Points on a hilly landscape, in no order, each with its height.
A ball rolls from a point to whichever of its 2 nearest points has the largest drop for the distance, and stops where none of them is lower. Distance is the straight distance between rows; heights are no part of it.
j458 height 5.00: [  6  -3   3  16  16 -13  -6   8  -5  -1  13  10  20   1  -7  -4 -13  -2
   2 -15  -1  -6 -13   7  -1  -5   2 -10  -7  -9   2   2   1]
j933 height 0.59: [  0  -9  -4  -6  -5  -2 -14   8  13   4   7  16 -14 -22  -6   7   4   6
  -2  12   0   9 -12  -8  -9   9  14   2   5   1  -5  -5 -12]
j875 height 1.67: [ 11  13   4 -10   0  18  -4  -4   6  10  -1  -8 -19   5  15  -9   9  12
   0  36  -7   2  13  -4   8   5  -5  -8  -4   1   1   8   0]
j752 height 2.59: [-15   3   1  -1   5 -15   8   9   4  -4 -17   7  -9 -19   7   2  -4  -2
  -5  17  -4   2 -12  -5  -5  -5   5  -4 -12   6   3 -11  12]
j541 height 6.06: [-12  -5 -18   3   8 -10   3   8   3 -24  18   8  15  -8   2  12  -1  -7
   0  -9 -11 -10  -6 -15 -18  11  -2  34  -3   7   7 -15   5]
j729 height 4.16: [ 16  -4   3  -3  17  -6  -8  -2  -2  -7   9   6  -8   2  11   1  -2   9
  -2  31 -14  -7  16   5  -5  -5 -21 -28 -10 -18  11   1   7]
j434 height 3.78: [  2  11   3  -2   0  -9   8   3   1   6   0   4  -3  11 -10 -10  -2   1
   4  12   5  10  -3   9  12   5 -10 -19  -6  -7  -4   6   9]
j35 height 4.37: [  4 -10   7  -3 -17  18 -13  -1  12   3  -4   5   0 -14  -5   5   5  -9
   6 -12  11   7   3  -2 -13  -7  17  10   9  12  -9   6 -14]
j151 height 4.38: [  4  -5   1   2  23 -11  -8   7   8   6   2   1   2  -6   8  -3  -2   3
  -5  22  -8   0   3  11  -1 -14 -11 -31 -13 -17  11   2   5]
j525 height 5.72: [  0   5  -1  11  -6   1  16   7 -12   0   4  -5   2  17   0   9   0 -19
  -1 -19  17  -6   4  -7   7   3  -2  25   8  12   4   5  -2]
j338 height 3.96: [-14   0  -6  -1  11 -14   6  -5  -2 -18   7   6  11  -2 -15  18  -7   1
  -2 -16  -2   0  -8   3   0  16  -8  -2  -5  -8  -9  -4  19]
j88 height 3.37: [ -5   9 -10  -4   7  -4 -15 -10   6 -11  18   4  -1  -9 -15  14   0  -3
   0  -3  -3  -2 -10   2  -9  14 -20  -3   6  -3 -13 -11  -9]
j764 height 3.59: [ 10   3   0  -1   6   9  -4 -21   0   0  -4  -9  19  15 -17  -9  -6   4
  -5 -14   1  -5   7  16  -2  -3  -9 -13  -7  -1  -8   7  12]
j55 height 2.71: [  3  14  -6  -1  18   8 -13 -13  -6  -2   3  -1  21   4 -17  -8  -8  -8
   5 -22  -5 -20 -10   9  -4   8 -19  -4  -8  -1  -8   3  -6]
j230 height 3.63: [ 18   6   5  -8  -2   2  -2  -5   3   4  -2   2  -7  11  -2  -6  -4   4
  -3  21   2   6   3  11   0  -6 -15 -22  -5  -7   0   1  14]
j982 height 3.02: [-11  11 -12   1  -3   1  -2   1   6  -6   5  -7  -5  -5  -2  13  12   2
   2   2   1   3  -9   4  -4  14 -12   1   9   4 -15 -12  -8]
j888 height 4.34: [-16  -4 -11   1  20 -30   5   5   0 -14  11  18   6 -11 -11  23  -1   5
  -2  -7  -2   2 -14   9  -5  14   2   0   2  -6  -3  -5  15]
j315 height 3.54: [ -2  -9  -7  -8  -4 -12   5 -11   0 -16 -10  16   6  -2 -19   5  -9   0
   3 -20   5   1 -16  11 -10  -4   8  -1   4  -7 -14  -1  14]
j220 height 3.88: [-13   9   4  13   4   9  -1   1  -3   9   0  -9  -4   7  11 -12   4   0
  -9   9   0   5  13  -5  11   8  11  -2  -3  -2   5  -7  -8]
j975 height 4.21: [-10   1 -11   2 -12  -1  16  -1  -4 -14 -11  -9   4   6  -4   8  11  -3
   5 -15  16   4  -6  14   0   7  -2   2   3   4 -10   0   7]
j909 height 3.20: [ -4   6   4   1  10 -10  10  18   1   8 -10   1 -11 -10   5 -11   0 -12
  11  26   4   3   1   5   6   0 -11 -18 -12 -11   6   3   1]
j380 height 2.19: [ -1   7  11  -9 -17  22 -17  -7  17   7  -3  -4  -4  -3  12   5  15   1
  12   1   9  16   6  -4  -1  -5   8   1   1   7  -6   2  -1]
j649 height 4.73: [-11  -6  -8   8   6 -16  -9  -4   0 -10  10  19   6 -13 -16  10  -1   1
  -8  -8  -1   1 -18   6 -11  12   8  11   0   0   4  -7   6]
j439 height 2.97: [  1   5   5  -4  20  -3  -5   4   0   1   5   6   6   3  -4   7  -6   7
   0   8   0  -5   7   4   6   7 -20 -35 -14 -19  -4   4  13]
j307 height 0.63: [ -5 -12   8  -5  -5 -17  22  13 -16   4  -4   1  -9 -11  15   6  -1   0
   3   8 -16 -14  -1 -12  12  -1  17  28   5  -3  17   3  -8]
j604 height 2.62: [ -1   0   6  -7  14  -3 -15  -6   1  -8  17  12   6  -5 -13   7  -8   0
   5  -1  -4 -12   5   6  -4  11 -26 -25 -12 -22  -7   7   1]
j791 height 3.90: [ 12  -4   6   7  -4  14 -26  -3   9   9   8   9   9 -15  -5 -10 -11   2
  -4 -14   0  -1  -2  -5 -16  -8  17   9   5   9   4  -2 -15]
j518 height 2.46: [ -2  10  -1  10  15  -6   3   3  -5   5  12 -11   5  16   6  -6  -5   6
 -19   5  -4 -10  -1 -11  15  11   1   5  -7   3  10   0   2]
j794 height 2.12: [  5   7  -5  -1   8  10  18   1 -10  23 -18 -15 -16  17   6 -12   4   1
  -4  17   7  -4  14  -1  20  -2   2  -7  13  10   3  12  -4]
j120 height 3.03: [ -7  10  -3  -5  19  -4  -4 -20  -7  -8   0   2  25   0 -15  -4 -15   0
   0 -30 -10 -18  -6   7   2   7  -8   2 -11  -7  -6   7   7]
j916 height 1.20: [ -3  -5   3  -1  -8   9   0  10   9  -7   9   4   8  -8   6   3  -2   0
  -5 -22  -6   1  -3 -23  -7   0  19  29  -1  11   2  -6  -7]
j280 height 1.48: [ -9   2   3   2   2 -17  16   3 -11  -9  -6   1   5   7   7  -3 -10   5
  -5  -5  -2  -5  -6  -3   6  -3   3  -7 -13 -11   6  -7  16]
j927 height 3.49: [  4   6  -8   3   4  11  -6  -9  -5   5   9  -3   4  19  -9 -11   1   7
   4  -1   7  -6  10   1   3   9 -19 -20   0  -4  -9  -2  -2]
j702 height 4.17: [-16   9   7   4   2   3  -9   1   4   4   7   1   0  -3   7  -1   2   2
  -8   8  -8   8   0  -7   6   5  16   6  -9   4   4  -6  -1]
j351 height 2.14: [ -8  -2   2  -4  -1   1 -20 -14   5 -11   7   4   0 -14 -11   2   2   0
  10   4  -6 -12  -1  11 -14  16 -22 -12  -9 -19  -4   1  -4]
j247 height 2.66: [ -6   6  -5   3   2  -4   1   7   5  -5  11  -7   7  -2  -6  10   5  -4
  -3 -13   2  -2 -15  -6  -9   7  -6  14   8   9 -12 -14  -8]
j762 height 4.41: [ -9 -16 -11   0 -10 -10  12   3  -3 -18  -2   9  -2 -13   2  10   7  10
   0  -4  -7   9  -2   5 -17   4  20  29   8   6   6 -13   6]
j853 height 3.36: [ 18  -7  13   4 -15  15 -11   6   0  10  -4  -3 -14  -8  11  -3  -1  -6
   4  16  -4   6  15   5  -5  -8  -5  -8   5  -4  12   3  -7]
j716 height 3.97: [-16 -14  -5   1 -18 -12   7  -5  -1 -17 -14   2   1 -18   0  -1  -1   2
   3 -12  -7   2  -2   0 -11   1  13  18   2   1   9 -12   9]
j695 height 2.61: [ -7   0  11   8 -16  15  -1  -6  -6   2 -11 -12   5   6  11  -2   7  -5
  -4  -9   2   4  12   0  -3 -13  15   8   0  11   2   0   3]
j465 height 3.14: [ -7  -9  -6  -8   9 -15  -3 -13   1 -13  -5  18  10 -19 -25   6 -18   2
  -2 -22  -4  -4 -16   5  -8   4   1 -11  -3 -10  -9   3   6]
j205 height 1.19: [ -7  -4   5   6  -3  -6  20  12 -14   6   0  -9  -8   0  12   6   1  -5
  -3   1 -11  -7   9 -15  20   2  13  23   4   5   8   6 -14]
j814 height 3.56: [ -3  -2  -5   4   3   9 -22  -2  11  -3   5  16  10 -25  -9  -3  -2   3
   1 -20   0  -2 -10  -9 -23   5  18  18   4   9  -5  -7 -18]
j461 height 3.62: [-10   7  -7  -1   1 -12   4  -8   4 -13  -2   5  -1  -5 -12  15  -6   0
  -5   0   4   3  -8   6   2  13 -11 -15  -6  -3 -15  -3   6]
j795 height 4.25: [ 13   6  -6   5  15  12  13   6  -5   7  -5   2   9  22   0 -13  -7  16
  11 -12  14   4  16   6  17   4  -4 -29   4  -5 -10   7   4]
j259 height 3.67: [-14   5 -10   8  -1   1   5   4  -9 -10  14  -3   6  12   6   0   8  -4
  -2 -10  -3  -5   0 -15   6  11   0  29   2   9   5 -11  -5]
j594 height 1.97: [ -6   8  11  -2 -13  11   2  -3  11  12 -12  -9 -10  -4  13  -2   6  -1
   5  11   4  17  11  -9  12  -8  12   5   3  11   1   2   4]
j850 height 2.75: [ -3   9   3   0  -3  -7  14  -3  -4   4   1 -11  -1  13   9  -3  -2   7
 -12  12  -5  -5  -4 -12  17   5  13  16  -3   7   5   6   6]
j330 height 4.03: [-17   1  -8   6   0 -13  11  -1 -11 -14   7  -3   4  11   0   5   8   2
   1  -7  -4  -5  -4  -1   5   9   4  15   0  -1  -4 -17   6]
j556 height 3.48: [  9   5   3  -9  -5  -2  -1   0   5   4 -16  10 -11  -2  -2  -8  -6  -5
   8  20   3   7  -3   6  -9 -15 -17 -17  -9  -1  -1  -7  16]
j421 height 6.25: [ 12  -8  -3   6  -6  -2   3   5  -3   6   6  -6  12  16  -8   2  -7 -14
   0 -20  12   0 -13  -6   2 -15  -2   9   8  12  -2   4   2]
j584 height 5.03: [ -4  -3  -6   5   1  -9  -3  -3  -4 -12   5  13  17  -3 -21   0  -5  -5
  -3 -21   1  -9 -16   6 -13   9   3  17  -2   3   3   0   6]
j149 height 2.85: [ 20  -1   4   3  -5  19 -17  -7   1   6  10 -11   1  17  -2   0   3  -4
   5  10   5  -2   7   4  -3  -6  -9  -5   7   3  -3  -1  -5]
j530 height 3.13: [ 21  -2  12   7  -5  12  -3   7   9  20   1 -10 -11  -1   8   3  -2  -5
  -7  14  -6  10  19  -2   6 -11   6   2  10   7   4   8 -12]
j749 height 2.25: [  2  -5   2   3  -9  14 -12 -15  -2   0  -8 -10  16   0   0  -5  -3  -3
  -4 -20  -4  -5  -3   2  -9 -13   9  13  -2  13   4   4  -2]
j937 height 2.91: [ -6   8  -1   4  10 -15  17  18  -1   3 -23  -3 -10 -13   9 -10 -10  -7
   6  18  -2  -1  -8  -2   7  -6   0  -8 -14   3   6  -1  11]
j6 height 3.52: [ -7 -11  -1 -12 -16  -3  14   6   0 -12  -1   8 -11 -11  18   9   5  10
  -1   1 -14   2  -6 -17   1   4  24  31   0   0  12  -6   3]
j126 height 1.15: [ -8 -14  -3  -5 -21   1   6   3  -1   0 -10  -2  -4  -6   3  13   7  -5
  -1 -13   3  10  -6  -7  -1  -9  17  21  13  13   3   1   3]
j376 height 4.68: [ -4   5  -4  13  12 -11   9  13 -13  -8   9   3  20  10  -2  -2  -8  -1
   6 -20   2  -5  -8  -1  10   5  -3  -2  -6  -7  -1   1   1]
j973 height 1.12: [  9   2  12  -1  -8  16  -6   1  11  14   3  -5  -4   8  16  10   7 -14
  -3 -13   8  18  15  -7  10 -22  15  14  10  14  -1  19 -17]
j876 height 2.27: [ 17  -1 -12  -3   7  10   8  -4  -4  16  -7 -13   0  29   3  -8   9   6
   0   4  22   5  15  10  11 -12 -10 -22  13   6   1  11   4]
j390 height 1.68: [ -2  -3  -4  -9  -4 -12  16   8   6   1  -7   1 -11 -15  -3  12   3   7
  -7   9  -5  -1 -20 -11   2   9  20  25  12  13  -2   4   1]
j605 height 4.15: [ 17  -1  10   5 -11  18 -17   2  18  13  10   9   3 -10   7   3  -5  -6
   3 -17   8  10   4 -13  -7  -8  16  15  10  14   2   6 -16]
j722 height 1.60: [  9 -16   7 -15 -13  -2 -15  -9   1 -14   6  20 -10  -8 -13   1   0   3
   4  12  -3  -5  -2   3 -25   1 -11  -9  -4 -13  -8   1  -3]
j968 height 6.40: [ -7  -9 -20  -1  15 -16   5   2  -3 -28  11  10  23 -11  -9   9  -3  -1
   4 -25 -10 -15  -9   1 -25  15  -8  29   0   0   6  -8   6]
j138 height 3.35: [  2  -2   1  -2   6   3  -1 -20  -8  -5 -11 -11  22   9 -12  -9  -8   0
   2 -27  -4 -15  -5  13  -1  -3  -2   2 -10  -1  -7  10   9]
j186 height 1.61: [  4   1   2  10   3   6 -25   3   8   1  19  -3   3  -4   1  -5  -3  -1
  -3   5  -8  -4   0  -3  -5   2 -10  -6  -8  -3   3  -2 -15]
j286 height 2.30: [-16   1  -9   7  -2  -6  18  10 -14   2  -8  -8  -5   6  -1  -7   5  -4
  -1   2  -4   5   2   1  19   6   1   2  -3   3   7   1   3]
j339 height 4.05: [-16 -11  -6 -11  -5 -18  11   0  -5 -17   7  10  -5  -8  10  10   2  11
  -6   6 -18  -6  -8 -12   0   5   8  22  -7  -6   9 -13   3]
j207 height 1.35: [ -3 -15  -2  -1  -5 -17  16  11 -13   3  -9   3  -7  -5   3  -1  -9   0
  -3   2 -12  -2 -10 -11  10  -5  14   8   4   3  11  -2   3]
j168 height 2.94: [ -9   3   3 -10  -2  -5  -9  -9  12  -4 -10  16 -14 -21   0   4  -9   3
 -11  17  -1   7 -10  -7  -9  -7   5 -11  -7   1  -5 -11   5]
j254 height 1.66: [ -5   3  10  13  11 -10  19  16 -13  14  -2 -12  -7   3   8  -1  -6  -8
 -12   5  -2  -9  10  -6  17   1  11   9   3  -3  13  10 -11]
j600 height 1.73: [  3   3   6  -2 -10   2   3   5   8  10  -7  -8  -9  -3   1   2   2  -1
   1  17   2   5  -4  -3   5   1   0  -5  -1   8  -5   0   1]
j775 height 3.55: [-10  -5  -6   2 -15  -6   5  -5   3  -9 -20   3  -4 -16  -6   1   0  -6
   7  -6   8  10  -9   9 -13  -9   8   2   6   3  -3 -11  11]
j114 height 1.14: [ -4 -11 -11  -2   3 -15   2  13   8   1   4  14  -8 -17 -14   5  -1   7
 -12   6   3   5 -18 -12  -6  12  21  15   8   8  -3  -2  -7]
j402 height 1.58: [-12 -14  -3  -9 -18  -5  16  -1  -6  -3 -10  -7 -13   4  16  19  14 -11
   5  -8   8   9   1  -7  12 -15  16  32  16  11   5  10  -1]
j841 height 2.09: [ -9   3   8  11  20 -15  10  14  -6  14   1 -12   6   6   8  -4   2  -1
  -9  10   3  -9   2  -3  14   4   4  -9  -8  -8  11   7   1]
j374 height 1.65: [ -4   1   3  -3   2   8 -18 -11   3  -8   6  -3  -8  -5   1  -7  -1   1
   0  14  -8  -4   8   5  -7   4 -21 -21 -11 -22  -1  -4  -4]
j179 height 1.99: [ 10   3  -3  -1   3  10 -27 -10   0  -5  16   1   8   0 -10  -5  -5  -4
   2  -1 -11 -10  -6   3  -9  -3 -21  -8  -7  -3  -5  -1 -13]
j350 height 2.68: [  5  -1   5 -11   8  -3 -11 -12   2  -3  -7  13   9 -13 -22  -1 -15   4
   8 -15  -3  -6 -13  14  -9   3  -8 -23  -6 -15 -12   3   4]
j720 height 1.55: [ -4  -3   5   0 -14   2   8   0  -9   8  -9 -11  -9  16  12   9   8 -12
  -6  -7   6   9   6  -5  15 -22  14  19  14  11   5  11  -7]
j986 height 2.08: [-16  -7   1   4   5 -23  11  10  -5  -8 -12  11   3 -13   5   1  -6   3
  -6   0  -3  -3 -13  -2  -4  -7   7  -9 -13  -9   8  -8  14]
j358 height 3.99: [ 16   2   1  -2  21   2  -3   6   2   5  -3  -5 -12  -3  14 -12  -1   6
   6  40 -12  -3  19   5  -3  -8 -21 -21  -8 -13  13  -8   9]
j110 height 5.51: [ 14  -8   6   5  10  -8 -19  -7   5   3   1  12   2  -9  -9  -6 -12   8
  -9  12  -3   0  -1  11 -15  -9   0 -22  -4 -11   9  -5   5]
j312 height 4.82: [ -3  -9 -17  -1 -11 -12  16   1  -3 -21  12   0   4  -2  10  13  10   9
  -1  -9  -7   2  -2  -2 -11  10   3  35   9   7   4 -11   4]
j657 height 3.34: [ -4   5   1  18   3   3   5  10 -13   0  11  -2  10  10  11  -6  -1 -12
  -5 -10  -6  -6  11 -15   7  -2   5  30  -2  13  12  -4 -12]
j851 height 2.82: [ -1   1   3  -4 -15  12 -26 -17  10  -8   4   1  -4 -15  -3   4   6   1
  13  -1  -3  -1  -3   2 -12   2  -5  -2   1   0 -10  -5 -14]
j900 height 1.39: [ -2  -1   7   6  -6   4  -1   4   3   7  -9 -11  -2  -5  -1  -9  -7  -5
  -7   8  -2   7   3   5  -1  -5  -1 -14  -7  -1   6  -2   3]
j75 height 2.69: [ 13 -10   7 -10 -17  11 -15 -13   1   0   2  -4  -6  11  -2   4   9  -2
  12  12   7  -2   0   3  -8 -11 -16 -12   5  -7  -8  -1   1]
j635 height 3.68: [ -4   8  -3   8   4  19  -7  -6   0   9   4 -11  -4  15   2 -17   2   8
  -8   5   5   1  17  -5   6  10  -4 -11   4   3   0  -6  -8]
j601 height 3.81: [ 21   3 -11  -5  15  16   7  -2  -1   3  -9  -2  -4  22   1 -21  -2  12
   6   7  11   5  23  13   3  -1 -17 -34   4 -14   1  -2  12]
j946 height 2.56: [  6  12  12  -2   4  13  -2   7  13  17   6  -5  -7  -7  13  -3   3   4
   0  19 -14   6   0  -7  15   6  19   6  -3   9   1  16 -13]
j808 height 4.49: [-19   2  -4   3  -1 -11   1   4   3  -7   7   0  -2  -8   4   7   4   3
  -3   3 -13   6  -8  -6   2   8  14  16   0   1  -1 -13  -3]
j907 height 2.52: [ 27 -10   8 -17  -9  10  -7  -8  -2  -2  -6  -4  -3  17  -3  -7   3   0
  13   6   5  -2   9  15 -10 -19 -18 -21   6 -13  -4   7   8]
j873 height 5.93: [  2   3   2  10  -6 -10  17  13  -6   5   3  -3  -2   7  -6   9   1 -10
   3  -6   9   1  -7   1   7   6   1   8   9   7  -7   5  -6]
j768 height 2.98: [ 21   6   6   3   0  15  -5   1   0  20  11 -13  -6  15   9  -2   6  -1
  -2  19   1   0  14  -1  10  -4  -5   2  10   8  -1   6 -14]
j790 height 2.45: [  5   3  10  -7 -21  13 -16  -1  12   3   7   1 -14  -4  12   6  14   6
  13  10   1   5   1  -7  -5   5  -4   1   5  -1  -8  -3 -11]
j859 height 2.07: [ -2   3   5  -2  18  -8  -4   2   7  13   8  -7  -4   1   0  -1  -2   6
 -12  28  -9  -4  -3  -4   9   7  -2 -12 -12  -5  -2   5  -1]
j199 height 5.69: [-15  -4 -12   2  13 -20   8   6  -8 -23  22   9  16   4   4  10   1   0
   2 -11  -7 -16  -7 -10  -2  13 -11  19 -11  -7  12  -7   7]
j96 height 3.95: [ -3   9  -5   1  -4   4   9  -5  -2 -10  -9  -2  11  14  -8  -2   2   2
  11 -23  19   2  -3  13   5   7  -7 -15  -5  -5 -14   8  11]
j741 height 2.32: [  3   8   5  -3  -6   7  -9   3  12   6  12  -3   0  -1  -2   8   7  -3
  -1  -3   3   6 -10 -15  -4   1   7  15   9  16 -12  -8  -8]
j156 height 3.71: [ 16  -1  -5   1   1  24  -2  -8 -12   5 -10  -6  -7  17   3 -24   7   5
   9   6  10  -3  29  18  -6  -2 -18 -25  11 -11   8  -2  -2]
j274 height 3.77: [ -2   3  -4  -7  -7   8  -7 -20   4  -5  -3  -5   7  17 -12  -1   8  -2
   0  -9  18  -2  -3  10  -1  -1 -13 -11  -6  -1 -14  10   7]
j123 height 5.50: [ -4  -1  -3   5 -13 -10  28   8 -17 -12   6  -2   1  12   4  13   8  -7
   8 -23  10  -8  10  -3   3  11  -7  28  11  -2   8  -1   0]
j69 height 1.11: [  3 -14  -3  -5  -9  -4 -11   4   5  -3   1  19  -7 -15 -20  -1   4   1
   3   8   4   6 -10   6 -19   5   2  -9   3  -5  -6  -3  -9]
j129 height 3.25: [-14   3  -1  -3   6 -17  -7  -6   8  -7   1  18 -10 -21  -8  15  -5   2
  -9  11   1   2 -13   0  -6   6  -4 -14  -5  -6  -5  -6   3]
j147 height 2.38: [  8   6  -5   5   1   2 -13   0   0  -2   9   3  16  -1 -17  -2  -1 -13
   9 -16   0  -7 -14   7 -12   1 -13   4   1   6  -8   0 -12]
j74 height 1.80: [ -4 -16   2   1 -14   5  -1  -4  -1  -7   2  -3  12  -5  -3  -3  -3  -1
  -7 -24  -5  -6  -4  -8 -14  -7  12  23  -3   9   4   1  -6]
j684 height 1.42: [  2   4   6   3  -8  12   3   8   8   9   6  -6  -4   0  18   8  -2 -12
  -2 -17  -1  10   5 -18  12  -8  15  25   6  16  -2   9 -18]
j244 height 3.89: [ 18  10  -8  -5  21  10   6  -1   0   2  -7  -3 -12  11  10 -19   0  10
   1  28   1   0  21  10  -2  -3 -23 -27  -1 -11   8 -11  10]
j689 height 3.51: [ -5   1   4   1   2 -18   5   9   5   0   0   6  -7  -9  -4  -2   4  -2
  11  20   4   5  -6   9   1   9 -11 -17  -8 -13  -4   0   0]
j990 height 3.00: [  4   6   4 -14  -3   1  -2  -9   4  -8 -21   8   4  -6 -15  -1  -9  -1
  17 -15   6   3  -9  17  -5  -6 -10 -22  -3 -15 -16   1  14]
j743 height 0.88: [ -3  -3   3   7  -9  -2   6  -2 -10  -2 -11  -8   9   6  -2  -8 -10  -2
  -6 -13  -2   1  -2   8   1  -6   4  -4  -4  -5   6  -2   9]
j788 height 3.26: [  1   2   0  -4 -12  -4  -2  -4   5  -5 -19   4  -4 -10 -10  -7  -4  -8
  12  -1   7   7 -11  12  -9  -8  -8 -16   1  -7  -6  -6   5]
j590 height 2.34: [ 11   6  11  -1  14   5 -11   8  11  20  14 -10  -3  -4  10  -1   1   6
  -6  25 -11  -5   3  -9   9   7   2   0  -5   4   6   8 -11]
j997 height 1.08: [  2  -4   9  -3  -5   3 -26   0  10  -1  10   4  -9 -15   8  -2  -2   4
  -2  13 -11   1  -2  -3 -10  -1  -4 -14  -7 -14   6  -5 -11]
j422 height 0.69: [ -4 -10   1  -5 -13   8  -3   9   7   2  -4  10  -4 -16   3   7   1   4
  -8 -16   0  13  -7 -17  -4  -3  27  18   7  11   1  -7  -1]
j711 height 2.33: [ 13  -7   2 -10   3   5 -22 -18  -1   1   1   5   6  -5 -18  -4 -10  -1
  -2  -7 -11 -11  -8  13 -14  -2 -16 -15  -4  -7  -9   3  -4]
j59 height 5.33: [ -8 -10   0   5   1 -14   2   7  -9 -10  14   6  18   2  -8   0  -7  -4
  -5 -17  -4 -11 -10  -7  -6   7   1  18  -7  -4  14  -1  10]
j457 height 2.37: [ 16  -6   3  -4  -4  12  -7 -10  -2  10  -5 -16   4  21   1  -3  10  -4
   8  -1  21   0  15  17  -2 -21 -13 -17  12  -4   0  13   2]
j904 height 3.22: [ 10   0   1   8  17   3 -12   6  -3  11  14  -4  11   5  -7   0  -5   0
  -6   7  -3  -3   4  10   4   7 -15 -23  -7 -12   8   1   8]
j477 height 1.32: [  1   3  11  -6  -3  12   3   0   5  14 -11 -11 -12  12  23   7  10  -8
  -8  -2   7  14  19  -4  15 -27  23  13  13  11   5  18  -4]
j687 height 6.13: [15  1  2  8 -1 -1  5 11 -3 12  6 -8  7 10 -8  1 -7 -6 -6 -7  4 -1 -6 -2
  6 -3 -7 -6  3  7  1  6 -1]
j842 height 1.46: [ 12  12   8  -9   3  22   7  -2   9  21 -15 -16 -14   9  22  -4  11   0
  -2  18   6  10  23  -2  17 -18  16   4  12  13   1  15  -4]
j816 height 3.11: [ -7   1   8  -7  -9  -3  16   4   2  -1  -3  -2  -7  -5  16   0   3   9
  -8   7 -16   2  -5 -16  10   0  25  26  -6   9   8   6   0]
j739 height 2.21: [ 18   6 -10  -1  17  11  23   2  -6  20 -19  -8  -9  21   4 -17   5   9
  -4  11  19   1  25  10  10  -6  -7 -18  17   6   5   4   3]
j571 height 1.77: [-11  -3  -9   1 -11   3   8  -4 -11   7  -5 -14  -3  22   4  -3  11  -7
  -1 -10  14   8   7  -1  16 -11   2   9  14   9   2   7  -3]
j7 height 1.98: [ -8   5 -11   1  -3   8  12   1 -12  12 -12 -10 -10  16   0  -9  10   0
   3   4  11   6   6   2  17   0  -2  -9  10   8  -4  -2   0]
j440 height 5.21: [ -9  -6  -2   3 -19  -5  23   5 -10 -15   5  -5  -4  -2  11  15  11  -2
   0 -10   2   0  11  -1  -2  11   4  34   9   1   9  -4  -4]
j418 height 5.29: [ -1  -7   1   8  15 -20 -14  -3   1   2   5  17  11 -10  -9  -2 -13   5
  -5  -2  -2  -6 -11   7  -6  -8   2 -22 -11  -9   2   1   4]
j36 height 2.96: [ 0  1 13 17 -7  2  1  5 -9  5  3 -3  9  2 10  0 -1 -4 -9 -7 -3  1  9 -3
  3 -7 19 14 -1 11 13  0 -3]
j415 height 1.54: [ 15  15   4  -7   4  20   5  -3  11  17 -16 -11 -19   1  21 -15   7   1
   8  34   2   7  22  -2  10  -8   1   0   3  11   5   9  -1]
j828 height 3.15: [  4  -4   1  -2  -6   9 -29 -15   8  -2   3   9   5 -21 -13  -3  -1  -1
  13  -9  -3 -11 -11   5 -21   4   2   7   3   6  -9  -2 -17]
j283 height 1.82: [ -3  14   3  -3  14   3   3  -2   5  13  -8  -8  -9   3   7 -10   2   7
  -9  33  -6  -2  11  -3  10   2  -2 -15 -10   5  -1   2   6]
j435 height 4.42: [  3  10   1  11  10   2  16  13 -15   0   0   0  12  17   1  -7  -6   4
   3 -18  11   0   4   5  17   4   2 -16  -4  -8  -5   3   2]
j536 height 3.57: [ 13   1   1   3  -5  16  -4   4  -8  11  -6  -9  -7   1   6 -10   6   2
   6  17  -2   3  22   8  -2  -7 -18 -19   3  -5  12  -3  -2]
j281 height 3.30: [ -6  10  -7   3   2   4  -1   1  -5   2   8  -5   0   9 -12   0   9   0
   5   0   6  -1  -4   4   5  12 -17 -11   2   1 -13  -7  -8]
j781 height 3.93: [ -4 -19  -6 -10 -10 -12  11 -13 -10 -24  -6  16   7  -1 -13   0  -5   5
   4 -22  -5  -7 -11   6 -12  -2   9  14  -2 -10  -3  -5  10]
j573 height 4.13: [  3  14  -4  -6   7  12   2  -4   2  -7  -3   8   8  24  -7  -5  -3  12
  12 -13  18   5   6   5  13   8 -10 -26   0 -10 -20   8   8]
j561 height 1.81: [-10  -1   2   3 -13   9  12   6   7  -5   0  -2  -8  -7  19   8   8  -5
   4 -16  -4  16   8 -11  11   0  22  25   2  12  -4   6 -11]
j426 height 2.02: [ -4   5   3  -4  -6  -2  10   5   8   9  -3 -12 -11  -5   2  12  10   2
   1   8   1   4  -8 -13   8   9  11  14  11  13  -9  -1  -5]
j703 height 4.65: [-15  -2   1  -4  23 -23  -4   5  10   5  -5  14  -5 -17   5   2  -3   1
  -5  22  -4   0  -7   0  -2 -12 -10 -25 -16 -13   3   3   6]

Two balls start at each pair of points below. Name the first point that both come to, or write never.
j330 / j339 -> never
j530 / j590 -> j477
j274 / j927 -> never
j605 / j853 -> never
j702 / j946 -> never

Call two points neighbours if one is among the 2 nearest of the other. Go from one point of each pair to the other, from neighbour to neighbour, staying as low as possible. Name the highest point that can't be avoided.
j933 / j997 -> j351
j933 / j743 -> j426
j422 / j973 -> j402
